Each row is a point on a tangle of strands that fork, close into loops and nearly touch. The rows are in no order.
(in the rows, 100 means zero)
Two points are linked if the straight distance between their rows is under 70.9. Some points are linked to none.
<284>: |  90 |  99 | 108 | 107 |  94 |  86 |  77 |  89 | 107 |  93 |  95 |  74 |  73 | 107 |  83 | 113 | 100 |  88 |  87 |  85 |  81 |  53 | 105 | 104 |  78 |  93 |
<117>: | 107 | 109 | 103 |  87 | 104 |  97 | 136 | 110 |  82 | 115 | 114 |  97 | 101 |  88 |  73 |  88 |  75 |  79 | 101 | 108 |  88 | 111 | 110 |  99 | 124 |  84 |
<98>: | 127 | 118 | 102 | 120 | 110 | 129 | 109 | 113 | 132 |  94 | 110 |  95 | 114 | 135 |  99 |  86 |  87 | 100 | 123 | 105 |  85 | 111 |  99 |  95 | 108 |  82 |
<216>: | 115 |  58 | 119 | 102 | 113 | 104 |  88 | 133 | 108 | 111 | 119 |  78 |  96 | 108 |  78 | 110 |  78 |  96 | 101 | 106 |  90 |  91 |  87 | 107 | 110 |  95 |
<1194>: | 101 | 106 | 100 | 125 | 119 |  92 | 114 | 109 | 112 |  91 |  97 | 128 | 107 | 110 |  99 | 104 | 102 | 114 |  96 |  93 | 102 |  91 | 112 | 105 |  80 | 128 |
<63>: |  94 |  99 |  76 |  83 |  81 |  79 | 116 |  74 |  92 | 128 | 100 |  99 |  89 |  87 | 117 | 113 |  91 |  97 | 105 |  83 |  58 |  87 |  99 | 101 |  83 |  77 |
<428>: |  84 | 124 |  68 | 111 |  87 |  95 | 114 | 101 | 113 | 106 |  99 | 107 | 107 |  94 |  75 | 105 | 121 |  93 |  78 |  91 |  91 | 109 | 115 |  91 |  90 | 111 |
<974>: |  82 |  85 |  71 |  83 |  86 |  78 | 110 |  89 |  84 | 103 |  76 | 101 |  94 |  94 | 121 | 113 | 113 | 101 | 111 |  69 |  58 |  82 |  74 | 105 |  86 | 102 |
<383>: |  88 |  80 | 114 | 134 | 107 | 114 |  81 |  95 | 110 | 113 | 110 | 107 |  70 | 101 |  86 |  95 | 113 | 108 |  71 |  85 | 108 |  97 | 118 | 105 | 103 | 115 |
<805>: | 100 |  97 | 108 | 125 | 112 | 129 |  85 |  90 | 115 | 108 | 100 | 113 |  78 |  94 | 101 | 102 | 126 | 120 |  70 |  77 | 103 |  87 | 127 |  93 |  95 |  80 |
<1210>: |  86 | 108 |  80 |  82 | 107 | 112 | 118 | 107 |  99 | 103 | 101 |  95 | 126 |  63 |  90 | 121 | 121 | 116 | 100 | 120 | 128 | 111 |  89 | 110 | 114 |  99 |
<114>: |  80 | 106 |  60 |  83 |  99 |  87 | 130 |  89 |  93 | 117 | 108 |  99 | 108 |  91 |  67 | 103 | 113 |  92 |  95 |  92 |  88 | 114 | 116 | 101 | 107 |  94 |
<406>: |  97 | 113 |  44 |  96 | 102 |  89 |  80 | 104 | 131 |  83 | 117 |  84 |  96 | 124 | 101 |  99 |  94 |  99 | 106 | 107 |  81 | 100 |  99 | 118 |  89 |  89 |
<719>: |  78 | 123 |  79 |  91 |  88 | 114 | 104 | 102 | 121 |  99 | 101 |  85 | 122 |  62 | 111 | 122 | 132 | 111 |  90 |  98 | 112 | 107 |  92 |  99 | 107 | 110 |
<1073>: | 109 | 115 | 102 | 119 | 102 |  88 |  98 |  99 | 116 |  89 |  93 |  87 | 105 | 125 |  86 | 112 |  73 |  96 |  94 | 100 |  78 |  85 | 115 | 126 |  92 |  85 |
<328>: |  97 | 100 | 103 | 113 |  74 |  86 |  98 | 120 |  96 |  90 |  98 | 105 |  99 |  72 |  74 | 103 | 121 | 114 |  81 |  98 |  95 | 121 |  77 | 109 |  85 |  80 |
<340>: | 118 | 115 |  74 | 119 |  86 |  96 |  93 | 109 | 113 |  90 |  80 | 114 |  81 | 119 | 131 | 106 | 102 | 130 | 108 |  93 |  89 |  92 | 113 | 113 |  68 |  71 |
<609>: |  71 | 106 | 118 | 105 | 100 | 124 |  97 | 107 |  86 | 107 |  83 |  74 | 142 | 103 |  83 |  81 |  93 |  68 |  82 |  92 | 108 | 111 |  99 |  96 | 128 | 100 |
<857>: | 122 | 120 |  86 |  76 | 120 | 108 | 124 | 117 | 109 | 100 | 124 |  87 | 101 |  98 | 104 |  99 |  75 | 105 | 106 |  90 |  81 |  78 | 112 | 108 | 109 |  92 |
<912>: |  85 | 121 |  79 |  88 | 113 |  85 |  85 |  68 | 116 |  90 | 114 | 103 |  78 | 120 | 106 | 106 |  79 |  85 |  87 |  96 |  86 |  80 | 127 | 101 | 106 | 104 |
<751>: |  89 |  83 |  79 |  82 | 115 | 121 | 116 | 112 | 103 | 106 |  97 |  88 | 101 | 130 |  99 |  60 | 100 |  87 | 108 | 102 | 115 | 110 | 100 |  80 | 137 |  97 |
<760>: |  93 | 109 |  86 |  92 | 114 |  95 | 141 |  83 | 100 | 114 | 104 | 118 |  82 |  88 | 123 | 114 |  87 |  95 | 107 | 115 |  79 |  63 |  94 |  95 |  96 | 114 |
<397>: | 113 |  99 |  93 |  79 |  57 |  88 |  85 |  77 | 102 |  79 |  66 | 100 |  88 |  93 | 136 | 105 | 102 |  96 | 109 |  83 | 120 |  99 | 100 |  76 |  95 |  79 |
<792>: | 109 | 119 | 108 |  85 |  89 |  92 |  60 | 109 |  88 |  88 | 110 |  98 |  75 |  64 |  91 |  85 | 126 |  90 |  90 | 111 | 120 |  97 |  92 |  98 |  99 |  82 |
<623>: | 122 |  99 | 120 | 132 | 113 | 124 | 114 | 113 |  98 | 117 | 117 |  96 |  85 | 115 | 120 | 115 |  79 | 119 | 104 |  97 |  80 |  96 | 107 | 107 |  91 |  92 |
<348>: | 105 | 104 |  76 | 110 |  82 |  70 | 109 |  80 | 108 |  84 |  97 |  97 | 101 | 138 | 110 | 120 |  82 |  99 | 145 | 124 |  88 |  89 | 109 | 105 |  76 |  91 |
<521>: | 119 |  90 | 110 | 102 | 104 |  80 | 113 | 112 | 105 |  95 | 102 |  97 | 102 | 119 |  74 |  98 |  65 |  81 | 113 | 112 |  73 |  84 | 110 | 103 |  90 | 104 |
<1038>: |  91 | 112 | 105 |  75 |  93 |  95 | 112 | 102 |  58 | 109 | 108 | 110 |  93 |  60 |  94 |  88 |  90 | 101 |  98 | 104 | 120 |  94 | 101 |  79 | 108 | 123 |
<536>: |  81 |  75 |  96 | 134 | 114 | 122 |  89 | 111 | 104 | 109 | 123 |  89 |  82 |  86 |  80 | 116 | 115 |  97 |  76 |  98 |  94 |  79 | 112 |  99 |  93 | 111 |
<931>: |  87 |  89 |  93 | 113 | 108 | 109 | 119 |  84 | 129 | 104 |  77 |  93 | 104 | 144 |  98 |  82 |  91 |  82 | 102 | 118 | 113 |  98 | 114 | 100 | 115 |  78 |
<557>: | 121 |  98 | 136 |  98 |  94 |  84 |  89 | 110 | 104 |  72 | 108 | 118 |  88 | 108 |  71 |  96 |  85 | 102 |  97 |  96 | 122 | 102 |  82 | 135 | 111 |  88 |
<1016>: |  82 | 124 |  67 |  79 |  62 |  76 | 117 |  84 | 117 |  88 |  87 |  90 |  72 |  89 | 125 | 123 |  96 |  75 | 101 |  86 |  89 |  75 | 110 |  81 | 100 |  94 |
<548>: |  99 | 105 | 110 |  87 | 104 | 115 | 111 | 123 |  76 | 112 | 105 |  83 | 122 |  95 |  67 |  94 |  82 |  72 |  86 |  82 |  99 | 109 | 105 |  89 | 124 | 102 |
<341>: |  97 |  74 | 119 | 101 |  93 |  69 |  73 |  93 |  94 |  95 |  95 | 108 |  81 | 121 |  88 |  90 | 102 | 108 |  90 | 107 | 112 | 133 | 118 | 109 |  98 | 116 |
<520>: | 112 |  90 | 109 |  88 | 114 | 107 |  87 | 101 |  99 |  96 | 101 | 111 | 125 |  74 | 102 | 115 | 116 | 110 | 100 | 119 | 104 |  88 |  87 | 115 |  77 |  99 |
<1259>: |  74 |  99 | 112 | 114 | 119 | 109 | 108 | 105 | 116 | 103 | 100 |  99 | 116 |  83 | 102 |  99 | 111 |  97 |  71 | 137 | 133 | 104 |  85 | 119 | 134 | 105 |
<1072>: | 102 | 123 | 129 | 100 | 125 | 140 |  80 | 105 |  98 |  92 | 123 |  90 |  86 |  86 | 110 |  82 | 108 |  99 |  84 | 103 | 120 | 104 | 103 |  90 | 128 |  95 |
<814>: | 130 | 109 |  94 | 112 | 114 |  92 | 111 | 121 | 128 |  68 |  98 | 136 | 111 | 122 | 100 | 104 |  90 | 127 | 109 |  89 | 111 |  82 |  99 | 121 |  92 | 113 |
<874>: |  99 | 116 | 102 |  92 |  88 |  88 | 122 |  76 |  92 | 100 |  83 | 102 | 105 | 127 | 108 | 110 |  79 | 108 | 113 |  93 | 104 | 133 | 130 | 102 | 113 |  89 |
<1252>: | 107 | 118 | 102 |  97 |  81 | 103 |  95 |  93 | 108 |  84 |  86 | 110 |  88 |  83 | 121 | 102 | 109 | 103 |  99 |  89 | 118 | 103 |  93 |  81 |  87 | 101 |
<188>: | 104 |  99 |  95 |  80 | 106 |  95 | 120 |  79 |  85 | 105 |  93 | 111 | 128 | 114 | 109 |  90 |  90 | 108 | 111 |  79 | 114 | 134 | 119 |  93 | 119 | 113 |
<1129>: |  86 |  92 |  94 |  86 | 106 | 111 | 102 | 109 |  82 | 111 | 109 | 109 |  98 |  97 |  87 |  90 | 111 |  96 |  89 |  76 |  96 |  85 | 112 |  93 |  96 | 134 |
<670>: | 116 |  85 | 101 |  90 |  81 |  82 |  64 | 116 |  80 | 116 |  94 | 109 | 100 |  80 |  84 |  72 | 134 |  81 | 101 | 121 |  92 | 111 |  85 |  96 |  81 | 100 |
<576>: |  84 |  90 | 109 | 143 |  98 | 111 | 109 |  86 | 114 | 116 | 103 |  71 |  99 | 134 |  93 | 106 |  87 |  87 | 118 | 115 | 113 | 143 | 118 |  99 | 116 |  91 |
<573>: |  76 | 101 | 120 | 113 | 114 | 147 |  81 |  97 | 106 | 110 | 109 |  80 | 125 |  88 |  96 | 114 | 134 |  99 |  85 |  92 | 106 |  74 | 107 | 103 |  93 |  87 |
<315>: |  84 | 100 |  87 |  78 |  81 |  90 |  73 | 101 |  89 | 101 | 107 | 101 | 146 |  75 |  90 | 115 | 127 |  88 |  98 | 110 | 112 | 105 | 100 |  99 |  97 | 123 |
<582>: |  94 |  86 | 129 | 103 | 105 |  98 |  92 |  87 |  75 | 120 | 113 |  96 |  83 |  91 | 112 |  91 |  91 |  88 |  84 | 111 | 100 | 110 |  92 |  79 |  95 | 131 |
<819>: | 114 |  97 |  97 |  76 | 109 |  83 |  91 | 102 |  67 |  96 |  86 | 109 | 102 |  85 | 139 |  90 |  94 | 110 | 120 |  90 |  98 |  88 |  57 |  85 |  97 | 116 |
<12>: | 102 |  80 |  91 |  82 | 104 |  98 |  75 |  97 |  90 | 113 | 110 |  94 | 136 |  82 |  95 | 121 | 103 | 102 |  93 |  92 |  99 | 105 |  98 | 114 | 100 | 116 |
<281>: | 106 | 100 |  92 |  72 |  95 |  93 | 129 | 108 |  67 |  92 |  95 | 119 | 102 |  67 | 112 |  91 |  95 | 106 | 121 |  91 | 111 |  89 |  82 |  77 | 101 | 120 |
<195>: |  97 | 140 | 104 | 100 |  92 |  99 | 115 | 119 | 118 |  78 | 111 | 109 |  97 |  80 |  80 |  90 | 109 | 105 |  88 | 113 | 132 | 117 |  81 | 116 | 118 |  92 |
<457>: | 109 |  75 | 106 |  85 |  88 |  82 |  85 |  79 |  75 |  96 |  88 | 119 | 132 | 111 | 116 |  94 | 105 |  91 | 114 |  75 |  99 | 103 |  98 |  86 |  88 | 134 |
<454>: | 106 |  89 | 102 |  83 | 116 |  83 |  67 |  96 |  99 |  86 | 100 | 132 |  89 | 122 |  95 |  78 | 109 |  94 |  92 | 105 | 123 | 117 | 120 | 110 | 104 | 128 |
<782>: |  94 | 116 |  82 | 108 |  82 | 102 | 106 | 104 | 117 |  89 | 100 |  87 | 113 |  93 | 102 | 109 | 122 | 102 |  92 |  95 | 105 | 103 |  86 |  82 |  87 | 122 |
<1143>: |  90 |  80 |  88 |  80 | 116 | 103 | 107 |  94 | 112 |  80 |  78 |  92 | 105 | 128 |  83 |  77 |  99 |  83 | 111 | 111 | 127 |  87 | 107 |  86 | 120 |  96 |
<130>: |  86 |  99 | 105 | 147 |  87 | 103 |  93 |  85 | 122 |  97 | 102 |  83 | 104 | 143 |  93 | 116 |  95 |  94 | 124 | 123 |  78 | 119 | 123 | 113 |  92 |  84 |
<1066>: |  88 | 109 |  96 | 104 | 109 | 108 | 126 |  89 |  84 | 109 |  95 | 131 |  99 |  91 | 107 | 103 |  99 |  67 |  99 | 117 |  77 |  61 | 100 |  74 |  79 | 106 |
<686>: | 112 | 122 |  85 |  76 | 111 |  92 | 118 |  87 | 109 |  95 |  97 |  95 |  92 |  78 | 106 | 113 |  84 | 106 |  93 |  81 |  96 |  68 | 123 | 105 |  91 |  96 |
<1240>: |  98 | 104 |  81 |  76 | 119 | 101 | 151 | 121 |  94 | 110 |  97 | 106 | 116 |  90 |  75 | 106 |  81 |  92 |  88 |  97 | 113 | 101 | 111 | 109 | 133 |  84 |
<207>: |  88 |  91 | 111 |  86 | 108 | 123 |  87 | 114 |  85 | 115 |  99 |  97 | 138 | 103 | 103 |  82 |  92 |  76 |  89 | 127 | 117 | 112 |  93 |  96 | 138 | 105 |
<79>: | 111 |  82 | 120 | 127 | 100 | 100 |  87 |  83 | 103 | 124 | 109 | 109 | 101 |  79 | 121 | 104 | 129 | 108 | 104 | 134 |  92 | 123 |  81 |  92 |  73 |  98 |
<789>: | 100 |  95 |  82 |  80 |  98 | 121 |  97 |  64 | 112 | 101 |  86 | 117 | 119 | 100 | 121 | 116 | 123 | 112 | 108 |  73 | 119 |  92 | 112 |  84 | 104 | 102 |
<828>: |  75 |  81 | 117 |  99 | 120 |  98 |  81 | 116 |  88 | 104 | 103 | 100 | 105 |  96 |  73 | 111 |  91 |  77 |  63 | 119 | 123 |  96 | 120 | 113 | 123 | 114 |
<82>: | 105 | 101 | 105 |  83 | 121 |  93 | 140 |  89 |  70 | 118 | 103 | 111 |  83 |  88 | 129 |  94 |  90 | 112 |  97 |  87 |  80 |  83 | 101 | 103 |  90 | 110 |
<762>: |  95 | 106 | 105 | 113 | 100 | 111 | 116 |  77 | 106 | 122 |  90 |  83 |  96 | 130 | 119 | 124 |  90 | 119 | 113 | 110 | 109 | 140 | 118 | 108 | 129 |  88 |
<1042>: | 106 | 104 | 129 |  91 |  98 |  86 |  77 | 114 |  98 |  84 | 109 |  92 | 103 |  93 |  66 | 101 |  89 |  86 |  75 | 114 | 116 | 108 |  71 | 141 | 116 |  74 |
<1114>: |  87 | 116 | 100 | 104 |  96 |  94 |  89 |  86 | 117 |  84 |  97 | 102 |  99 | 103 |  88 | 125 |  88 |  89 |  95 |  90 |  65 |  54 | 113 | 113 |  67 |  84 |
<1165>: |  92 | 124 |  84 |  91 |  94 |  96 | 130 | 101 | 122 |  85 |  89 |  87 |  92 |  86 |  83 |  93 | 112 |  92 |  96 | 111 | 129 | 117 |  87 |  88 | 116 |  83 |
<949>: |  90 | 104 | 106 | 121 | 114 | 157 |  83 | 109 | 107 | 115 | 110 |  86 | 135 |  83 |  99 |  96 | 119 |  87 |  90 | 107 | 110 | 105 |  89 |  92 | 114 |  91 |
<701>: | 126 | 108 | 122 |  97 | 100 | 105 |  68 | 114 | 106 |  96 | 106 | 109 | 117 |  75 | 120 |  96 | 115 |  93 | 106 | 127 | 101 |  88 |  69 |  94 |  76 | 100 |
<882>: | 103 | 107 |  80 | 133 |  93 | 103 | 120 | 111 | 102 | 103 | 102 | 119 |  81 |  90 |  83 |  82 | 125 |  84 | 100 | 110 |  87 |  90 |  85 |  72 |  78 |  85 |
<291>: | 120 | 123 |  85 | 106 |  78 |  94 |  99 | 115 | 104 |  84 | 102 |  73 |  78 | 124 | 116 |  80 |  80 | 122 | 124 |  93 |  80 | 110 |  89 |  96 |  90 |  90 |
<1236>: | 107 |  88 | 110 |  89 | 125 | 103 |  85 |  93 | 110 |  89 | 101 | 131 |  90 |  98 |  89 |  88 | 120 | 104 |  88 | 122 | 133 | 117 | 104 | 108 | 119 |  91 |
<784>: |  97 |  91 | 100 | 101 | 121 | 133 |  70 | 126 |  88 | 133 | 114 |  81 | 126 |  90 | 101 |  86 | 121 |  82 |  94 | 124 | 113 | 123 |  90 |  91 | 137 |  90 |
<488>: | 108 | 101 | 103 | 133 |  97 | 124 |  89 |  85 | 114 |  95 |  83 | 118 |  69 | 119 | 118 | 106 | 112 | 130 | 105 |  79 |  98 |  93 | 129 | 101 |  77 |  77 |
<1021>: |  90 | 109 |  83 |  76 |  93 |  79 | 106 |  85 | 103 |  91 |  88 |  79 |  88 |  84 |  98 | 119 |  93 |  80 |  98 |  77 | 116 |  72 | 102 |  85 | 106 |  99 |
<128>: |  96 | 120 |  99 | 122 | 104 | 111 | 113 |  79 |  94 | 104 | 101 |  91 |  67 | 141 | 138 |  92 |  91 | 110 | 126 | 100 |  83 |  89 | 103 |  81 |  95 | 116 |
<1334>: | 102 |  59 |  93 | 100 | 121 | 130 | 107 | 116 | 111 | 116 | 112 | 117 |  98 |  95 |  91 | 105 | 123 | 121 |  99 |  94 | 106 |  97 | 122 |  90 | 106 |  92 |
<842>: | 107 |  71 | 108 | 107 |  98 | 103 |  75 |  97 | 118 | 104 | 111 |  91 |  91 | 113 |  94 |  97 | 104 | 114 | 107 | 113 | 107 | 138 |  94 | 112 |  98 |  98 |
<425>: | 117 |  97 |  76 |  92 | 119 | 105 | 116 | 120 | 116 | 122 | 126 |  87 |  82 | 104 |  99 | 102 |  81 | 101 |  98 |  92 |  76 | 109 | 111 | 105 | 108 |  98 |
<1183>: | 118 |  90 | 128 | 101 | 100 | 109 |  73 | 119 | 100 | 102 | 114 |  95 |  89 |  86 | 118 |  89 |  91 | 120 |  93 | 119 |  85 |  97 |  59 | 116 |  82 |  97 |
<508>: |  83 |  81 | 119 | 117 | 104 |  92 | 100 |  75 |  91 | 117 |  82 | 132 | 107 |  90 | 132 | 107 | 123 | 118 | 105 | 113 |  91 | 118 |  82 |  90 |  74 | 116 |
<1046>: | 102 |  73 | 107 |  94 |  90 |  94 |  88 |  77 | 103 | 100 |  87 |  81 |  94 | 134 | 105 | 106 |  95 | 120 | 132 |  88 |  96 |  92 | 118 | 111 |  98 |  85 |
<1330>: |  93 |  71 |  93 | 107 |  92 |  74 | 107 |  69 | 100 | 101 | 100 |  86 |  89 | 133 |  97 | 116 |  81 | 103 | 129 | 116 |  86 |  85 | 106 | 105 |  89 |  97 |
<447>: | 112 | 111 |  97 | 116 |  76 |  86 | 117 | 123 |  93 |  84 |  88 | 121 |  83 |  85 |  77 |  89 | 113 |  93 |  89 |  97 | 109 |  90 |  87 |  85 |  84 |  75 |
<796>: |  91 | 100 |  94 |  92 |  95 |  79 | 120 |  93 |  87 |  90 |  80 |  91 | 125 |  86 | 134 | 127 |  93 | 104 | 120 |  89 |  70 |  76 |  61 | 100 |  85 | 105 |
<881>: | 125 | 113 | 127 | 116 | 108 |  86 | 110 | 130 | 107 |  73 |  99 | 137 |  89 | 111 | 114 |  94 |  83 | 119 | 102 |  95 |  94 |  70 |  73 | 114 |  97 | 118 |
<878>: |  93 | 109 |  66 |  75 |  77 |  85 | 116 |  77 |  98 | 115 | 104 |  90 |  92 | 101 |  98 | 104 | 102 | 103 | 106 |  84 |  82 | 114 | 115 | 107 |  97 |  79 |
<530>: |  83 |  96 |  96 |  73 | 101 | 121 |  99 |  81 |  94 | 117 | 116 | 108 | 130 | 106 | 106 | 112 | 126 | 104 | 107 |  65 | 100 |  84 | 117 |  89 | 108 | 127 |
<122>: | 117 | 108 | 142 | 110 |  93 |  94 |  83 | 111 | 101 |  84 | 118 | 116 |  80 | 116 | 105 |  84 |  87 | 116 | 107 | 108 |  98 |  97 |  79 | 112 |  95 | 104 |
<168>: | 103 | 113 | 102 | 102 |  99 |  70 | 114 | 106 |  96 |  89 |  95 |  88 | 100 |  92 | 120 | 125 |  78 | 119 | 113 | 101 |  85 |  75 |  84 | 123 |  88 | 110 |
<1119>: |  93 |  78 | 114 |  92 |  93 |  90 |  65 |  97 |  72 |  94 |  89 | 107 |  94 |  82 |  96 |  76 | 105 |  83 |  99 | 124 | 102 |  79 |  80 |  95 |  80 |  99 |
<1029>: |  69 |  76 | 102 |  99 | 121 | 118 |  90 | 107 |  83 | 116 |  99 | 108 | 101 | 106 |  87 | 106 | 105 |  79 |  77 |  86 | 119 |  99 | 129 |  87 | 126 | 126 |
<812>: | 101 | 115 |  80 | 122 |  82 |  81 | 104 |  95 |  87 |  95 |  74 | 121 |  72 | 112 | 127 |  99 |  95 | 108 |  98 |  81 |  68 | 101 | 113 |  97 |  68 |  77 |
<401>: |  95 |  91 | 119 | 104 | 114 | 107 |  84 |  95 | 129 |  87 | 104 |  98 |  90 | 102 |  86 |  98 | 107 | 114 | 106 | 126 | 121 | 117 |  85 | 104 | 117 |  82 |
<41>: | 114 | 111 | 104 | 116 |  78 |  83 | 105 | 114 | 105 |  86 |  93 | 101 | 106 | 100 |  87 |  93 | 109 | 124 |  97 |  78 |  84 | 120 |  86 | 122 |  70 |  77 |
<1261>: | 104 | 105 |  89 |  88 |  87 |  62 |  70 | 107 |  84 |  74 |  96 |  96 | 120 |  80 |  87 |  98 | 108 |  87 | 104 | 113 | 120 | 103 |  88 | 113 |  92 | 121 |
<1182>: | 106 | 109 | 117 |  99 |  92 |  71 |  66 | 118 |  87 |  81 | 115 |  81 | 118 |  85 |  73 |  91 |  88 |  86 |  94 | 104 | 113 | 103 |  84 | 118 | 109 | 111 |
<547>: | 106 |  93 |  81 |  75 |  90 |  88 |  66 | 101 |  75 |  93 |  81 | 115 | 117 |  98 | 134 |  87 | 108 |  92 | 101 |  74 |  89 |  86 |  72 |  94 |  86 | 139 |
<423>: | 105 |  96 | 125 | 127 |  99 | 126 | 118 | 100 |  81 | 118 | 105 | 103 |  78 |  97 | 129 |  99 |  78 | 113 | 113 |  92 |  76 | 111 |  78 |  91 |  91 | 110 |
<625>: |  99 |  73 |  73 |  81 | 106 | 106 | 100 | 127 | 101 | 105 | 106 |  91 | 134 | 103 |  92 | 114 | 110 | 112 | 100 |  76 |  94 | 113 | 107 | 113 | 112 | 122 |
<1070>: |  74 | 103 | 109 | 103 |  78 |  97 |  71 |  72 | 107 | 101 |  98 |  65 |  90 | 103 |  95 |  99 | 106 |  92 |  89 |  87 | 105 | 123 | 106 |  90 | 106 |  99 |
<688>: | 129 | 114 | 104 | 111 | 103 | 133 | 104 | 112 | 108 |  94 |  98 | 112 | 118 | 115 | 109 |  87 | 106 | 117 | 116 |  68 |  85 | 108 | 106 | 101 |  92 |  92 |
<1059>: | 100 |  78 |  78 |  87 | 115 | 117 | 111 | 118 | 110 | 112 | 119 |  77 | 108 | 120 |  95 |  86 | 100 | 101 | 115 |  91 |  81 | 111 |  98 |  94 | 114 | 113 |
<875>: | 105 | 115 | 100 | 127 | 117 | 123 | 108 | 101 | 123 |  89 |  83 |  88 | 122 | 130 |  97 |  79 | 102 |  92 | 105 | 104 | 110 | 105 |  96 |  96 | 116 |  82 |
<355>: | 106 | 103 | 128 | 113 | 107 | 104 |  96 | 125 | 106 |  96 | 112 | 100 | 101 | 106 |  85 | 101 |  88 |  99 |  68 |  88 | 102 | 124 | 101 | 110 | 109 | 113 |
<669>: |  70 |  86 | 124 | 120 | 124 | 106 |  97 | 118 | 105 | 113 |  93 |  92 | 107 |  89 | 106 | 104 |  84 |  83 |  54 | 120 | 122 |  96 | 111 | 123 | 135 | 100 |
<1263>: | 115 | 127 |  70 | 105 |  77 |  87 | 113 |  92 | 118 |  86 |  93 |  79 | 105 | 125 | 109 |  93 |  78 |  91 | 138 | 100 |  80 | 111 |  93 |  99 |  86 |  84 |
<653>: |  98 |  55 |  94 |  65 | 110 |  95 |  82 |  81 | 108 |  92 |  89 |  86 |  96 | 115 | 102 |  97 | 104 | 116 | 121 |  81 | 106 |  88 | 108 | 100 |  93 |  97 |
<317>: | 111 |  96 | 119 |  85 |  91 |  85 | 100 |  76 |  76 | 108 |  87 | 130 | 120 | 101 | 120 |  93 |  95 | 109 |  99 |  87 | 110 | 124 | 105 |  97 |  90 | 120 |
<1130>: |  81 | 105 |  91 | 109 | 115 | 117 | 117 | 114 | 126 |  96 | 114 |  95 | 102 |  79 |  85 | 123 | 105 | 108 |  85 | 135 | 111 | 107 |  88 | 106 | 117 | 118 |
<885>: |  87 |  90 |  70 |  81 | 113 |  90 | 119 | 100 |  90 | 101 |  81 | 107 | 109 | 101 |  80 |  99 | 104 |  98 |  83 |  88 | 110 | 111 | 128 | 115 | 121 |  87 |
<559>: | 115 | 103 | 104 |  79 |  78 |  89 |  87 | 109 |  68 | 116 |  95 | 110 |  76 |  60 |  80 |  83 | 129 |  80 | 110 | 125 | 110 | 105 | 108 | 101 |  99 |  79 |
<888>: | 121 |  62 |  99 | 100 | 113 |  89 | 117 | 130 |  99 | 112 | 122 | 110 | 117 | 111 |  66 | 113 |  73 |  86 | 109 |  98 |  89 |  94 | 105 | 101 | 104 | 101 |
<1224>: | 101 |  93 | 111 | 146 |  98 | 120 | 101 |  95 | 112 | 113 | 107 |  79 |  94 | 120 | 115 | 124 |  93 | 104 | 111 | 111 |  72 |  84 | 117 | 103 |  85 |  86 |
<771>: |  90 | 135 | 114 |  88 |  97 |  98 |  82 | 123 |  89 |  86 | 113 |  95 |  82 |  71 |  79 |  85 | 109 |  80 |  70 | 118 | 132 | 121 |  89 | 107 | 126 |  96 |
<833>: | 107 | 132 | 125 | 120 |  92 | 108 | 133 | 105 |  86 | 112 | 113 | 104 |  66 | 102 | 126 |  85 |  74 | 137 | 101 |  98 |  81 | 117 |  93 |  97 | 101 | 116 |
<500>: |  98 |  74 |  87 |  62 | 101 |  97 |  78 |  70 | 102 |  99 |  97 | 115 | 101 |  97 | 122 | 105 | 119 | 125 | 112 |  76 | 126 |  94 | 117 | 100 |  93 | 114 |
<208>: | 105 | 128 | 112 | 122 |  86 | 105 | 107 |  97 |  96 | 100 | 110 |  91 |  65 | 130 | 124 |  98 |  86 | 126 | 122 |  99 |  98 | 121 | 111 |  85 | 111 | 125 |
<994>: |  97 |  81 | 121 |  94 |  99 |  76 |  95 |  70 |  80 | 123 |  79 | 141 | 104 |  84 | 122 | 117 | 114 | 104 |  91 | 104 | 104 | 108 | 106 | 106 |  77 | 127 |
<235>: | 118 |  93 | 128 |  89 | 111 | 125 | 108 |  93 | 104 | 105 | 109 |  81 |  91 | 107 |  99 |  88 |  78 | 113 | 116 |  97 | 100 | 106 | 100 |  91 | 118 |  81 |
<1235>: | 112 |  97 | 112 |  76 |  89 |  93 |  98 |  84 |  69 | 113 | 112 | 119 |  93 |  69 |  88 |  89 | 101 |  91 | 103 | 136 | 114 | 113 | 103 |  80 | 104 | 102 |
<1109>: |  86 | 128 | 106 | 116 | 101 | 110 | 120 |  88 | 120 |  88 |  75 |  88 | 114 | 100 |  81 |  97 | 107 |  79 |  94 | 116 | 130 | 109 |  98 |  86 | 115 |  79 |
<112>: |  99 | 126 |  77 | 119 |  96 | 107 | 126 |  96 | 103 | 100 | 105 | 134 |  81 |  84 |  95 |  94 | 107 |  66 | 100 | 113 | 100 |  78 | 112 |  56 |  81 |  90 |
<1319>: | 124 | 104 | 100 | 105 |  93 | 105 |  90 | 126 |  99 |  85 | 102 |  94 | 137 | 109 |  90 |  88 |  98 | 114 |  99 |  81 |  91 | 103 |  82 | 110 |  84 |  96 |
<1344>: | 108 | 112 | 105 | 105 |  86 |  74 | 113 | 104 |  90 |  78 |  92 |  76 |  76 |  98 | 118 |  95 |  72 | 114 | 116 | 104 |  90 | 103 |  74 | 102 |  91 | 102 |
<795>: | 100 |  65 | 109 | 111 | 106 | 109 |  87 | 108 | 109 | 102 | 104 |  71 | 101 | 104 |  80 | 125 | 100 |  99 |  88 |  96 |  86 |  67 | 104 | 109 |  89 | 100 |

A piece is two or more points that can be reached from each other along the links. Count, over all rows, the pieces, the separate loops (a circle has one, a figure eight two, a Y none), the forks (points with three links) and the tips (points with one).
pieces => 4
loops => 4
forks => 9
tips => 9

How many points has the smallest loop of links through each point below? Write - if it is on no loop.
<1330> => 26
<520> => 10
<216> => 7
<447> => -
<842> => 5

A fork is a point with three links, a tip a point with one. Leave the first point through the second and follow the links. Name the first fork or tip that comes.
<874>; <762> => <128>
<878>; <63> => <782>
<1319>; <41> => <82>
<112>; <882> => <875>
<423>; <623> => <317>
